Each row is a point on a landscape with many valleys, with its height.
From any point a ball rolls to the lowest of the 2 points nearest to it. It stops when none of these is lower. Distance is the straight distance between rows; heights are no part of it.
Ropo: [151 125 101 133 114 177  74 138 139 107 136 130 141 133 141 182 112 159
 130 196  79 127 160  81 168 125  61 118 117 107 124 109 182 192 105 141
  80 156]  h=60.7
Foram: [126  83 144  69 116 130  95 112 126 137 135 134 113  97 157 166  80  97
 164  61 120 153 163 169 121 102  86  92 134 164 119 151 142 110  78 100
 157 167]  h=32.4
vil: [135 120 168  94 121 140 142 123 162 111  96 151 139 155 111 121 117 141
  97 117 147 102 109  76 134 150 111 134 147 123 146 103 131 171  66 133
 139 116]  h=48.6
zisom: [148 160  94 134  87 158  81 178 123 103 148 132 109 172 160 133 104 118
 123 142 103 131 124 105 149 155 106  72 119 150 157 160 164 166 113 154
  94 138]  h=55.6
kos: [151 105 110 193 122 115 124 118 134 172 148 149 131  99 112 155 172 140
 125 133 123  98 140 111  93  60 160 129 157 118 133 122 144 105 164  51
  59 127]  h=39.2
Tol: [119 133 183 147 163 188  93  77 109  89 136 143 139 138 141 133 157 105
  70 140 143 149 120 120 119 114 151 183 126 112 111 116 101 180 101 170
 139 123]  h=32.0
topa: [131 132  95 162 119 144 127 112 129 198 162 140 142 108 111 122 127 137
 125 131 152 139 141 159 133  71 114 124 106 143 103 166 154 122 104 182
  96 118]  h=64.0
Rov: [136 161 152 125 133 115 175 147 124 120 138 154 146 168 136  89 104  80
  98 127  98 116  91 118 134 135 173  89 128 141 171 153 144 163  42 114
 105  66]  h=39.9
Ver: [101 154 154 155 154 101  82 165 134  77 127 120 101 140  96  88 131 101
 143 130 162 179 117 156 143 112 148 170 117 125 146 116 112 153 145 105
 136 104]  h=54.0
tun: [118 114  71 137 129 136  69 132 127 108 143 128  96 145 102  73 135 102
 170 108 146 142 157 176 138 105  97  97 110 166  84 184 137 104 198 107
 128 177]  h=62.6
Lezof: [114 151 162  98 146 130  79 129  96 109 120 164 108 128 137 167 113 127
 106 137 137  97 140 124 136  83 114 143 154 130 152 111 159 138  89 129
 143 109]  h=50.0
minep: [110 121 128 106 197 145 167 156 126 191  61  85 155 130  89 131 112 139
 130 178 175 139 108 151 164 155 102 155  69 119 141  93  97  71 136 161
 164 116]  h=40.0
Mim: [105 149 105 113 118 166 137 131 110 143  76 115 144 126 137 144 145 170
  96 147 132 142 120 119 142 211 101 128 115  96 141 118 124  82 126 146
 136 167]  h=30.9
vidi: [105 147  86 120 160 139 162 126 125  91 135 109 148 103 126 128 132 152
  93 155 125 149 123 178 137 178  83 173 117 131  91 161 130  98 146 171
 165 138]  h=41.9
Dovef: [141 121 145 127 152 169 113  91  91 111 131 137 117 100 148 153  53 132
 109 133 142 146 157 203 161  95  76 142 107 135 126 197 172 148  79 119
 103 133]  h=42.0
vez: [137 141 106 156 104  76 116 160 172 143 128 123 113 132  67 140 166 156
 142 118 125 104 100  94 113 165 133 128 126 125 116 102 111  94 174 116
 111 123]  h=47.3
Mami: [119 138  89 162 157 131 101  84 128  95 134 131 142 159  91  94 208 155
 148 103 105 114 118 156 116 116 150 158 108 114 100 137 135 104 123  99
  74 121]  h=58.8
zug: [138 169 136 156 110  95 133 173 177 169 124 137 139 154  62 122 146 138
 130 134 113 133  76  91 140 162 156 129 124 125 159  97 119 130 104  96
  69 109]  h=50.2
noru: [129 172 129 145 146 146  86 150 125  85 174 133 130 149 142  91 151 102
 106 177 152 178 109 157 159 111 138 176 119 147 133 140 120 183 157 172
 117  78]  h=50.1
Rav: [116 134  99 115 191 160 167 123 103 135 131  92 155 119 133  88 129 132
 127 159 171 161 114 204 173 117  90 163  81 149 110 163 124 102 131 219
 145 109]  h=44.9
leb: [119 121 133 121 151 129  78 119 146  39 158 149 129 158 140 106 195 131
 135 153  97 111 135 102 130 116 123 168 170 131  86  83 108 222 200 152
 157 140]  h=73.3
peb: [138 172 122 144 150 136  75 182 106 114 129 179 141 134  62 144 141 124
 128 185 106 107 141 127 143  88 116 140 144 143 151 143 189 106 141  57
  64 115]  h=65.0
rupek: [107 152 114 131  86 112 102 174 107 156 104 126 111  84 126 181  91 134
  89 142 106 114 154 100 105 133 122  97 125 123 161 118 153 103  82 127
 151  99]  h=60.3
Muk: [166  98 183 157 100  89 199 111 154 133 121 122 127 121 115  68  88 101
 113 112 123 124 118  94  77 123 191 124 114 118 133 156 109 160  92 110
 161  82]  h=68.1
gini: [199 140 129 145 110 183 139 148  93 121 165 102 123 158 154 123 157 125
 111 202 174 153 114  86 127  75 146 143 133 106 171 145 143 165 157 163
  54 133]  h=56.8
Ladof: [124 118 145 123 121 121  96  73 110 136 190 109 102 131 165 163 185 121
 165  79  43  92 146 127 105  87 145 129 141 110 114  96 138 151 100 174
 107 136]  h=29.6
dofiz: [163 135 121 108 116 117 149 188 103 143  81  93 112 153 137  89 103 118
 188 131 143 148 146 103 149 146 120  70  83 125 168 117 120  95 147 142
 133 128]  h=41.1
Korev: [155  83 120 179 116  92 158 125 159 176 124 119 141 121 101 128 187 178
 106 141 150  64 109  73  92 102 179 139 142 100 138  96 110 111 194  82
  89 111]  h=43.5
Zun: [198 103 106 106 106 112 159 156 120 124 163 133 118  95 156 133  94 125
 128 145 139 128 172 116 126  93 103  98 147 163 102 156 151 152 194 151
 152 114]  h=46.8
Vemu: [122 135 138 136 113 122  93 123 150  19 125 130  85 123  66  80 136 118
 105  94 137 132 140 128 103 179 147 160 141 148  61 167 112 149 167  98
 174 156]  h=49.2
Fisul: [123 153 110 145 144 139 126 157  97 103 123 159 148  99 162 208 113 152
 108 203  68 147 147 122 149 120 118 151 153  99 159  87 161 145 123  73
 106  95]  h=42.9
loti: [ 92  76 134 150 150  92 194  61 152 168 109 103 156  94 127 128 143 151
 156  76 159 146 118 140 126 120 142 135 125 108 112  79  66 111 127 104
 118 159]  h=24.8
feki: [110 200 161 114 166 162 103 164 110 135 101 154 146 128  80 133 115 124
  71 163 132 129 116 146 122 183 125 171 112 141 138 162 146  75  70 134
 141 113]  h=27.1
deruz: [122  82 117 148 114 133 134  86 143  97 142 106 112 109 146 134 106 158
 136  96 149 132 140 132 126 105 119 128 135 130  92 121 101 199 147 146
 141 158]  h=1.8
Fep: [ 76  76 115 133 140  78 157 111 151 176  98 119 123  96 134 136  86 135
 169  95 183 113 123 134 157  83 113 110 146 144 112  92  80 137 167 103
 157 178]  h=28.3
golep: [ 89 149 142 155 102 149  65 106 120 132 165  97 105  95 152 201 138 122
 126  68  78 158 117 152  98 154 156 134 116 129 122 122 103 123  70 159
 112 155]  h=17.8
lur: [103 141 130 129 137  90 149 150 122 130 156 152 121 146 184 128 136 118
 127  97 139 126 103 150 125 117 167 120 158 160 152 126 108 123 170 123
 155 108]  h=37.0
pota: [134  99  91  86 105  98 157 173 136  95 112 118 108  98 157 135  98 152
 148 139 121 126 167 113 115 147  87  94 168 138  92 121 124 171 182 138
 212 133]  h=44.3
Losel: [117 116 113 113 154 109 121 147 126 159  94 124 146 130  89 110 185 136
 140 153 190 122 141  99 123  78 124 142 130 117 115  73 107  85 182 142
 156 118]  h=3.0
koti: [130 101 174 121 107  94 169  99 128 214  93  97 125  65  91 175  82 139
 137  71 161 112 124 117 110 106 141 118 122 116 135  87  95  79  84 144
 149 150]  h=32.7
kemen: [ 78 126  93 116 153 142 183 120 104  89 111 123 151 119 215 154 116 157
  96 173  82 149 138 160 129 170  89 134 147  82 132 124 130 146 124 136
 169 132]  h=38.4
peta: [154 114 105 122 112 117 158 113 103 159 166 112  94 104 193 174  82 120
 149  63 109 103 120 186 128 131 115  62 122 165 135 194 148  82 134 125
 108 148]  h=26.4
Foget: [ 88 170 116  86 139 121  77 173 148  93 159 159 114 173 166  99 133  79
 172 152 106 159 116 193 160 146  78 131 173 143 136 155 153 154 147 121
 161 144]  h=42.4
Kurid: [132 127 184  78 161 108 109 162  73  91  62 130  84 141 118 133  59 111
 158 136 164  89 149 144 126 127 137 126 110 135 157 150 144  81 193  96
 200 135]  h=55.1
lozum: [144 104 104 111  85 147 134 137 152 108 102 121 174 100 101  79 122 100
 121 140 134 180 186  55 112 163 137 103 111 143  81 108 121 153 110 139
 205 130]  h=33.1
vugur: [ 98 110  92 159  74 143  31 112 142 151 143 141 108 150 117 122 144 108
 130  59 107  88 147  99  90  93 164  80 117 144 114 125 147 146  92 130
 121 149]  h=38.0
zaka: [ 89 161 115 154 162 112 124 148 165 133 175 145 125 144 150 137 121 124
 131 180 141 178  82 185 191 129 115 189 122 138 144 108 112 183 157 136
 111  91]  h=46.9
Kude: [ 33 141  93 139 156  85 168 110 152 189 143 151 144 113 161 131  91 121
 131 119 122 147 101 192 157 113 121 130 132 135 117 120 109 146  93 141
 149 110]  h=32.5
lebu: [181 115 172 131  64  98 175 134 148 182 130 101 129 132 121  67 114  85
 124  95 126  98 112  68  73 152 217  85 131 148 153 146 101 127 128 141
 163 100]  h=67.1
Zisus: [149 117 100 140  90 150 130 116 115 104 108  70 100 156 158 119 125 168
 149  77 125 131 119  89 138 176 129  94  98 108 153 119 131 144 101 146
  78 140]  h=50.4
kanit: [149 128 164 163 139 132 189  81 150 193 116 144 184  73 128 153 105 132
  91 124 108 111  96 143 106 193 177 151 113 143 114 153  91  64 160 108
 117 150]  h=54.7
tiga: [152  91 180 164  93 140 153 104 115 120 116 127 125  75 145 161  59 110
  89 119 138 160 138  83 116 105 152 119 134  99 146 134 135 179  72  91
 132 116]  h=23.4
pivon: [ 97 127  84 133 159  86 136 147 188 151 128 139 145 148  65 116 184 165
 129 150 132  85  96 130 121 162  87 152 127 134  83 113 111  80 187 136
 152 108]  h=49.5
pivi: [107 120 148  93  97 126 142 130 164 173 110 138 122 121 121 154 102 154
 107 109 165 119 113 105 140 172  96 124 142 128 121  90  95 146 104 173
 162 154]  h=51.0
fikun: [149 154 165  70 155 133 102 153  86 112  85 129  92 154  96 139 121 123
 129 116 158  70 121 157 125 152 117 128 106 143 155 158 144  28 150 124
 152 122]  h=57.5
kitat: [125 157 153 115 140 128  74 152 132  99 118 147 123 109  98 176  93 153
 136 183 108 144 142 129 163 107  76 167 142  96 138  94 165 151  90  95
 108 109]  h=46.7
mube: [175 125 153 127 183 166 176 157  85  69 113  68 111 175 127  66 133 106
 106 159 172 145 108 149 122 104 148 155  79 112 146 169 128 139 101 177
 130  59]  h=52.7
malo: [ 92  92 104 150 174 132 142  80 162  73 110 138 150 171 129 104 176 187
 112  94 124  70 105 146 117 156 122 163 129 107 101 137 139 116 122  74
 102 129]  h=61.4
Lunik: [ 58 174 115 116 141 140  90 176 151 155 113 152 128 180 161 113 122  87
 158 161 117 194 110 178 176 151  98 110 130 110 167 107 134 142  97 103
 132 153]  h=39.4
bigi: [169  71 163 176 104 127 144  98 158 100 143 116 112  92 127 134  74 137
 111 114 166 152 141 111 128  78 124 153 125 117 106 145 129 212 119  96
 110 136]  h=14.4
zisa: [122 139 168  75 138 154 111 104 130  57 143 155 152 183 129 140 132 127
 108 143  71  79 107  95 142 139 119 146 162 118 144 117 154 200  52 162
 115 112]  h=44.4
vope: [158 145 149 120  88 151 130 135 130 210 146 136 153  98 135 154 121 111
 113 123 147 152 153 113 116 111 137 106 132 141 141 127 132 116  84 178
 119 129]  h=62.5
sepup: [172 104 161 132  72 103  99 153 160 131 135  88  92  88  64 151 128 118
 160  86 151 171 146  76  84 110 140 126 122 131 126 104 117 123 132 106
 125 152]  h=51.1
big: [159 145 150 101 154 172 154 133  77  94 152 135 169 174 152 120 217  91
 104 185 132 120  95 108 130  97 182 133 175 125 183 136 133  95 158 107
  62 108]  h=36.4
Mopo: [147 112 107 112 128 137 142  61 127 133 187 134 149 138 188 149 196 138
 159  87  98 120 136 134 112 121 134 127 170 135 102 125 115 121 152 166
 108 148]  h=25.3
tesat: [137 109 136 109 218 171 171 149 101  78 115  83 128 151 159  98 112 114
 101 172 180 148 106 188 162 149 122 162  87 141 134 166 130 115 153 175
 160  87]  h=48.2
Pebov: [191 129 142 141 125 171 118 136 114 127 147  95  96 148 122 173 169 173
 112 141 191 125  93 107 139 106 127 143 128 108 160 124 132 115 184 157
  45 141]  h=52.5
kiru: [113 131 165 117 141 138  68 119 137  57 132 158 148 112 114 110 162  99
 130 169 112 173 166 116 141 115 122 178 153 120 109  90 117 185 155 104
 156 134]  h=71.6
rupov: [118 158 137 118 102 179 120 110 124 148  71 131 154 132 113 114 141 151
  90  99 109 116 119 104 121 233 136 117 115 120 137 159 148  66  64 120
 120 159]  h=26.6
buzi: [137 150 136 163 105 117 132 153 141 163 115 140 133 107 101 110  72 130
  83 150 118  96 123 106 113 173 151 114  94 146 132 155 140 113 111 124
 138 104]  h=58.7
Mobog: [177 130 105 126  86 132 156 150 152 123 173 153 145 113 139 148 123 153
  79 158 130 127 137  76 130 145 116 127 147 146 115 136 136 171 171 163
 119 118]  h=49.3
Kubiz: [127 154  85 157  99 114 137 137 130 216 168 120 131 114 103  91 155 116
 112 112 153 106 117 136  97 100 157 113 110 160 107 151 122  97 143 223
 151  98]  h=65.3
muba: [160 124 141 141 144 120 200 155  90 151 148 118 144 143 147 118 198 103
 125 221 133 137 106 109 110  62 191 158 162 110 163 134 112 114 164  77
  71  78]  h=29.1
zisi: [164 123 135 116 102 142  75  94  90  76 175 103  68 114 154 210 124 112
 135  75  84 130 141 161 102  87 133 114 130 125 145 156 156 118  90 118
  89 140]  h=20.4
pib: [138 142 106 156 111 160  76 161 136 140 161 125 132 158 170 149 122 102
 148 173  92 168 141 115 170 103 101 103  95 129 151 104 148 196 116 158
  74 130]  h=58.1
nasu: [ 75 135 116 158 148 145 119 121 111 134  76 141 158 158 151  52 114  96
 122 121 129 171 153 136 131 120 148 109  92 120 128 118 117 151  55 122
 143 117]  h=37.8
vuki: [157 108 135 119 109  94 114 148 179 117 128 119 125  90  73 140 111 121
 173 115 121 169 142 123 132 150  82 120 117 145 103 118 127  96 152  60
 110 151]  h=47.6
niz: [127 151 104 202 103 101 127 146 180 162 152 107 130 145  83  90 140 131
 158  82 104 156  94 135 120 138 161 105  83 126 129 135 126 133  71 111
  60 106]  h=53.2
Gur: [116 121 172 139 150 188  68  72 101 108 135 157 129 119 138 144 106 113
 103 123 142 146 156 165 144 108 106 165 128 132 112 156 135 162 101 150
 115 172]  h=37.5
Rilir: [119 114 126  95  99 132 118  72 126  88 141 141 135 168 151 155 141 167
 142 101  54  34 124  91 122 126 126 112 160  98 149 118 163 151  57 139
  93 114]  h=39.8
tepeb: [ 96 146  99 168 101 126  18 129 138 102 149 156 103 157  75 119 167 130
 114 117  98  87 156  91  96  88 149 137 131 132 102 114 144 176 114 142
 138 124]  h=42.2
Runiz: [166 131 147 121  73 154  63 124 130  90 185 109  73 145 152 175 101  91
 141  78  81 129 115 107 116 105 143  96 128 148 160 145 159 194  54 148
  98 127]  h=28.7
tese: [154 142 163 164 153 149 152 138  83 121 127 142 134 117 156 127 118  89
 111 151 141 155 127 138 133 100 173 136 133 123 168 152 141 109 136  68
  81 108]  h=47.1
tope: [150 168 127 109 149 121 100 151  94  75 109 137  87 178  86 104 129 121
 138 118 109  87 129 162 135 140 117 115 114 134 145 179 172  71 145  79
  99 117]  h=60.2
bebo: [129 130 102 165 128 107 147 110 170  80 162 115 144 168 104  50 165 127
 167  86 105 148 105 137 136 151 156 131 105 129 115 147 122 140 101 100
  76 114]  h=55.8
Mezug: [ 96 139 116 136 118 108 158 155 107  87 137 141 115  90 205 193  84 136
  95 165  99 158 135 134 144 139 116 130 152 110 154 109 131 161 120 108
 163 104]  h=40.4
Geg: [107 114  79 144 129 129 140 111 157 133 175 138 121 155 188 123 121 151
 129  97 126 115 102 159 146 130 106 120 137 154  99 154 116 192 145 190
 131 131]  h=11.0
devit: [107 142 132 132 101 128  70 120  93 102 135 133  95 153 138 116 164  96
 139  64 104 103 129 118  86 101 196 100 154 125 162 114 120 145  95 128
 116 119]  h=33.2
puvap: [139  99 128 146 144 164 134  87 132  56 113 152 156 171  84  84 158 138
  94 136 131  75 135  84 123  86 143 151 138 107 117 147 169 162 107  64
  90 113]  h=66.9
gafo: [142 120  81 163 118 106 158 139 141 130 161 107  79 156 155 100  99 165
 144  98 134  85  95 164 127 160 129  92  95 159 117 192 122 145 176 161
 124 126]  h=17.3
det: [209 137 151 117 126 170 176 160  61 113 130  60 115 153 140  80 132 110
 132 201 170 176 132 116 122  87 147 142  91  94 163 168 133 139 136 179
 101  96]  h=56.9
Sel: [173  88 131 160 132  99 156 120 193 140 115 121 124 125  95 124  60 171
 161 133 132 114 119 130 144 163  85 128  90 136 103 155 131 116 181  68
  91 158]  h=44.1
dobab: [175 146 134 156  94 111 166 173 131 149 122  99 151 152  89  87 159 112
 125 167 110 116  83  62 120 131 201 102 118 106 188 118 114 122 134 101
  64  91]  h=53.8
Ziro: [ 82 134 151 103 154 128 102 162 134 124  94 182 121 111 136 186  70 154
 109 196 132 133 141 132 163 118  61 150 175 100 142 117 167 141 135  38
 161 146]  h=49.8
meru: [ 85 116 151 122 152 113  73 110 142 109 156 126 109 139 143 141 163 137
 136 150 103 112 124 129 142 103 110 173 142 112  84  62  96 213 149 202
 171 123]  h=74.5
mifo: [125  92 183 161 140  89 179 103 164 133 124 122 117 108 102  90  65 115
 101  91 177 117  99 141 106 102 172 154 103 141 111 149  77 181 118 135
 169 108]  h=69.2
Tevu: [ 99  80 155 144 155 102 164  71 127 147 132  90 141  74 116 107 151 114
 171 102 183 173 136 167 116  47 155 181 141 112 113  94  72 125 137 121
 134 145]  h=20.0
zopos: [ 87 145  74 169 149 127  91 119 136 122 132 132 124 143  92 100 171 141
 138 110 137 142 119 178 134 143 115 141 110 141  86 154 119  84 172 130
 110 165]  h=60.9
nibeb: [121 138 154  79 126 108 150 171 113 182  59 110 108 116 120 139  54 122
 177 136 166 141 143 114 155 152  86  97  99 125 157  98 126  91 129 137
 182 149]  h=37.7
bofir: [166 123 137 112 134 186 143 107  65  91 104 109  99 122 143 124  78 156
 106 111 156 110 161 144 134 124 108 119  91 121 136 190 159 126  94 167
 120 131]  h=46.6
Talot: [130  89 100 148 150 114 143 104 152  55 110 162 124 170 105  76 129 166
 119 119 114  65 135 114 119 135 124 125 127 124  91 161 153 143 175  46
 118 139]  h=63.7
Sanaf: [138 109 199 129 123 123 188 103 117 132  82 101 128  58 100 166  62 137
 111 105 146 160 128 120 121 149 128 156 117 101 140 114 110 118  78 114
 138 128]  h=29.0
vud: [ 97 182 135 122 182 141 127 175 117 119 118 151 131 173 123  90 138  91
  92 155 138 132  93 166 134 164 145 148  99 138 147 148 130 100 112 141
 154  84]  h=32.3
delev: [ 95 122 140  98 159  99 153 184  93 115  84 137 113 130 153 145  75 131
 117 185 151  98 133 130 138 137 134 134 116 129 158 129 144  95 201 121
 222 102]  h=53.4
Gezun: [172 157 158 110 146 151 114 136 101 136 135 148 156 140 129 134 191  82
 144 156 133 174 119 116 152 101 158 141 172 125 169 104 129  91 151  86
  59 149]  h=42.3
Bima: [ 60 137  93 122 147 135 154 139 117 150  64 118 154 173 163  68 156 122
 120 138 127 150 117 130 123 174 141  96 106  92 151  90  92 119 102 123
 156 134]  h=34.7
dopu: [103 153 118 136 150 106 178 152 120 124 110 151 162 159 142  55 110  81
  98 167 111 165 121 109 126 127 158 114 113 116 150 124 118 183  59 136
 158  59]  h=41.2
nute: [127  82 143 100 135 156  61  93 123  84 109 141 144 113 129 107 162  84
 166 126 130 181 194 105 129  98 117 129 150 135  86  94 116 167 150  94
 154 187]  h=69.9
gim: [115 143 150 107 152 116 139 174 112 121 106 165 134  91 117 156  71 140
  85 198 152 117 160 129 145 120  82 147 128 134 122 136 153 121 150 122
 188 117]  h=51.8
zanu: [ 86 130 123  95 123 121 120 102 120 146 147 122  96 111 183 191  94 128
 163  55 112 111 109 199 128 143  86  98 162 146 128 148 129 105  91 148
 146 188]  h=29.3
Pefiv: [ 78  91  66 135 132  73 161  98 172 167 139 142 144 140 149 105 159 167
 158 101 112 102 135 126 112 103 116 114 148 121  81  76  98 153 139 155
 168 103]  h=32.6
feso: [ 80 115 124 133 129 110 160 114 143 144 137 166 135 127 183 166 133 155
  81 122 129  87 102 119 120 154 139 126 174 135 140 102  94 133 148 118
 147 114]  h=36.3
Mol: [148  89 141  93 133 163  68  75 106 103  93 119 118 110  88 118 149 131
 177 105 177 150 182 132 143  80  91 139 146 117  93 101 111 126 175 125
 128 201]  h=67.8
nifed: [140 113 120 148 117 129 164 135 155 156  82 120 176  70  76 105 100 130
 115 161 133 165 165  97 127 188 120 129  81 136  79 131 123 104 136 118
 166 156]  h=28.2
nufe: [170 154 100 120 100 162 102 158 112  98 171 169 162 157 130 121 145 126
  86 179 103 104 143  86 149 127 127  96 155 153 146 165 177 156 137 156
  79 128]  h=52.6
Nelip: [ 84 141 116 166 105 102  55 137 145  89 136 144  73 128  83 127 121 137
 101  87 139  99 134 137  99 127 145 142 125 137  95 151 123 149 137 107
 139 136]  h=45.8
lirot: [121 148 153 131 122 114 135 122 140 189 151 152 139  71 119 189 114 106
  94 112 146 124 108 145 139 157 135 146 150 165 130 128 109  75 149 121
 126 163]  h=53.5
luku: [180  90 158 144 141 126 151 127 123 129 133 104 109 142 105 151 174 148
  91 136 172  68 100 114  95 100 157 162 131 113 145 137 120  80 186 118
  92 113]  h=47.8
Kam: [108 119  49  95 111 107 188 127 140 111 134 106 149 139 174 126 139 163
 146 155  69 148 149 122 130 174  87 112 124  96 111  94 126 158 100 164
 159 109]  h=36.6
kibu: [123  70 121 122 149 113 134  62 137 152 144 118 151  97 130 118 191 137
 176 118 175 146 142 133 121  44 123 163 164 114  83  84  85 140 196 154
 139 150]  h=13.0
sig: [150 147 121 142 109 163  95 131  87 128 169  84  96 111 154 174 135  97
 141  74 128 179 120 159 119 130 152 101 101 149 159 151 119  91 107 141
  88 152]  h=10.0
dizit: [ 51 172 124 112 147 146 132 136 152 195  91 153 159 147 149 130 141 102
 124 143 105 186 108 157 147 193 123 116 141  90 156  77 100 127  69 102
 145 158]  h=37.1
fupal: [130 109 126 139 138 110 143 124 160 232  80 150 159 120  72  99 138 141
 139 128 156 109 131 104 122 109 139 113 110 125 116  95 111  75 148 100
 113 130]  h=15.4
ref: [157  89 169 101 138 132 134  57 130 155 191 106 127 127 172 151 204 125
 175 101 122 136 127 135 115  67 130 172 181 114 104  85  90 171 167 171
 113 147]  h=20.3
Gezu: [171 116  88 133  99 161 143 128  65 117 115  72  94 153 178 106 113 169
 132  79 129  81 143 121 117 147 144  66  91 117 156 180 160  94 110 172
 110 121]  h=50.8
taven: [136 153  75 125 126  90 137 135 117 135 172 136  96 161 155 108 139 132
 161  71 100  80 107 190 119 142 128  74 121 164 115 192 142  73 161 145
 114 120]  h=22.4
zod: [164 145 139 104  82 124 150 127 125 112 174 142 106 161 159 119 114 113
 126  72 100  94 105 107 120 119 163  81 164 153 154 160 151 182  67 162
 110  90]  h=35.0
fom: [131 139 130  62 115  97 113 187 119 109 100 111  98 127 122 119 133 128
 175 118 150 137 149 105 122 141  98 100 158 137 115  97 115 122 160 157
 200 125]  h=41.8
navu: [122 136 141 105 171 180 164 107  99  87  99 126 165 141 170 134 145 134
  99 167 116 176 121 138 153 182 116 159 124 103 132 115 121 132  94 135
 123 132]  h=35.2
ruve: [112 115 192  86 110  90 145 139 125 177  57  94 108  72  93 174  74 143
 136 122 167 113 120  94 135 156 122 116 126 107 153  69  84  70 128 131
 185 147]  h=35.1
Des: [147  91 156 106 100 147 123  59 117 102 143 113 128 153 158 163 180 130
 175  76  73 103 134  83 115 112 157 118 170  96 153  87 131 139  96 110
  71 164]  h=34.8
puf: [195 146 146 183 106 150 152 109 139 178 108 135 185  89  88 124 108 148
  83 170 101  89 108  98  95 182 192 140  99 134 127 163 127  77 151  93
 111 105]  h=56.6
Tadem: [168 109  92 104 119 175  93  89 123 122 141 107 148 132 106 156 161 181
 190 161  79 100 170  79 152 105  60 128 109  88  94  91 183 135 101 169
  89 141]  h=63.5
Bof: [119 135 115  79 100  98 111 161 125  76  77 124 133 128  81  86 141 112
 152 125 102 144 175  76  97 151 130  89 145 122 112  97 124 121  84 115
 191 125]  h=37.9
Dokoz: [125 154 125 108 133 128  88 149  98  66 112 185 120 137  89 134 125 133
 101 157  84  59 156 133 128 127 103 120 155 141 138 172 199  98 111  42
 106 130]  h=62.7
nub: [120 101 130  89 161 124 117 119 132 143 132 118 137 120 111  91 174 113
 165 132 213 149 125 143 152  77 107 153 155 160  94  99  86 131 215 177
 164 136]  h=2.2
Pugi: [145 166 139 139 130 147  59 150 144 117 138 156 109 119  51 158 120 144
 119 136 149 134 132 137 145 137  80 160 132 140 115 158 159  98 160  92
  83 157]  h=67.5
Taf: [ 97 176 159 109 122 136 126 148 117 132  79 132 108 114 119 151  99 144
  81 120 110  89 104 160 108 219 116 135 126 110 148 175 155  63  72 115
 158 149]  h=21.6
fise: [ 78 145 147 142 144  74 149 134 126 154 146 132 121 108 154 117  87  72
 166  90 133 183 126 194 146 114 156 132 129 148 138 129 102 111 123 104
 167 110]  h=34.6
zafuf: [125 131 120  84 137 167 145  80 117  62 131 101 165  94 133 133 156 154
 116 138  94 184 157 135 130 202 100 184 133 107  74 128 126 113 117 169
 157 148]  h=39.3
Tig: [149  89 114 108 142 135 130 114 135 167 119 144 130 136 154 120  96 115
 191  84 141 140 154 165 165 102  63  75 115 149 125 157 153 102 121  80
  93 173]  h=36.9
paguz: [107 150 171 163 122 144 126 110 118 131 120 160 138 107 129 137 120 103
  44 127 143 150 114 113 102 120 184 164 141 114 132 109 108 156  66 149
 155  90]  h=26.8
sabu: [112 132  92 130 109 120  72 121 107 110 189 126 109 144 195 152 170  85
 172  80  47 121 130 139  92 103 162  87 145 144 142 108 126 134 120 131
 115 136]  h=28.4
gid: [157 137 112 147 121 104 159 130 123 175 190 149 143 143 156 112 186  95
 145 145 120 119 125 131 104  54 180 117 176 145 144 151 143 103 158  77
  62 109]  h=34.9
Rabe: [155 141 133 118  87  98 146 159 115 201 143 130 108 134 143  98 140 104
 112 103 161  78 119 102  83 104 183  87 131 159 152 138 102 106 160 189
 172  97]  h=66.2
betul: [ 46  99  68 146 145  58 184 108 156 183 132 113 137  99 141 132 112 140
 150 126 153 115 108 150 147  77 124 135 125 120 106  71  74 145 157 142
 182 114]  h=30.6
zesu: [ 83 168 129 114 176 135 143 192 110 117  75  92 130 144 107 116 120 128
 112 178 149 144 100 170 151 176 116 165  74 108 141 125 127  74 152 148
 180 110]  h=36.5
val: [160  98 108 129 121 139  66 104 138 129 123 122 104 105  49  95 139 117
 179 115 180 149 174 146 143  71  77 126 107 140  88 145 147  99 183 108
 107 165]  h=65.1
bib: [205 107 119 108 103 137 166 148 114  89  90  72  99 179 144  77  99 151
 182 103 120 102 121  95 148 168 122  59  91 128 157 150 143 126 154 109
  95 149]  h=46.0
kod: [ 78 177 134 131 161 116 117 174 153 111 161 167 119 150 149 146 133 115
 117 174 122 159  83 192 174 167 112 167 156 144 147 140 141 121 174  86
 132 127]  h=44.8
tova: [177 110 138 131 124 120 196 106 174 227  83 112 190  96  55 108  93 154
 136 171 137 124 146  99 117 147 125 141  73 118 101 110 125  92 133 132
 153 118]  h=23.1
sak: [ 91 105  76 117 112 100 200  80 160 147 157 135 157 123 180 151 158 176
  94 114  85  99 112 106 108 180 132 137 151 110 104  85 102 157 114 164
 162  86]  h=34.5
rorup: [ 76 153 156 175 128 122 105  79 132 122 143 139 139 104 139 153 147 107
  98  81  74 137 114 136  79 141 187 153 138 120 125 112 109 141  45 118
 122 102]  h=22.5
pab: [175  76 126 128 135  95 169 126 174 190 119 148 137 119 117 136  57 146
 197 136 120 120 148 139 155 109  55  83 108 138 118 142 165 115 151  65
  94 143]  h=40.7
lef: [108 140  95 123  82 144  70 155 126 181 148 145 147  90 145 176 127  94
  94 126  93 162 159 102  97 138 129  89 120 167 122 118 137 121  84 158
 152 137]  h=61.3
Ledo: [132 120 130  89  95 106 145 123 140 161 122 137 136  76 126 181 135 149
 118 110 152 109 137  99 121 179  97 107 171 146 104  94  99  72 186 156
 158 182]  h=52.3

Where does a ball stop that starts at each point below?
Zun: nub
lur: nub
pab: deruz
Gezu: sig
Zisus: deruz

Call two points neighbours if one is among the 2 nearest of the other. Go from one point of each pair to the other, from neighbour to neighbour, staying as low as possible. Name the highest point that can't be avoided.
Taf and sabu: kemen
sabu and nub: Ladof
muba and vez: dobab
Bima and sig: dopu
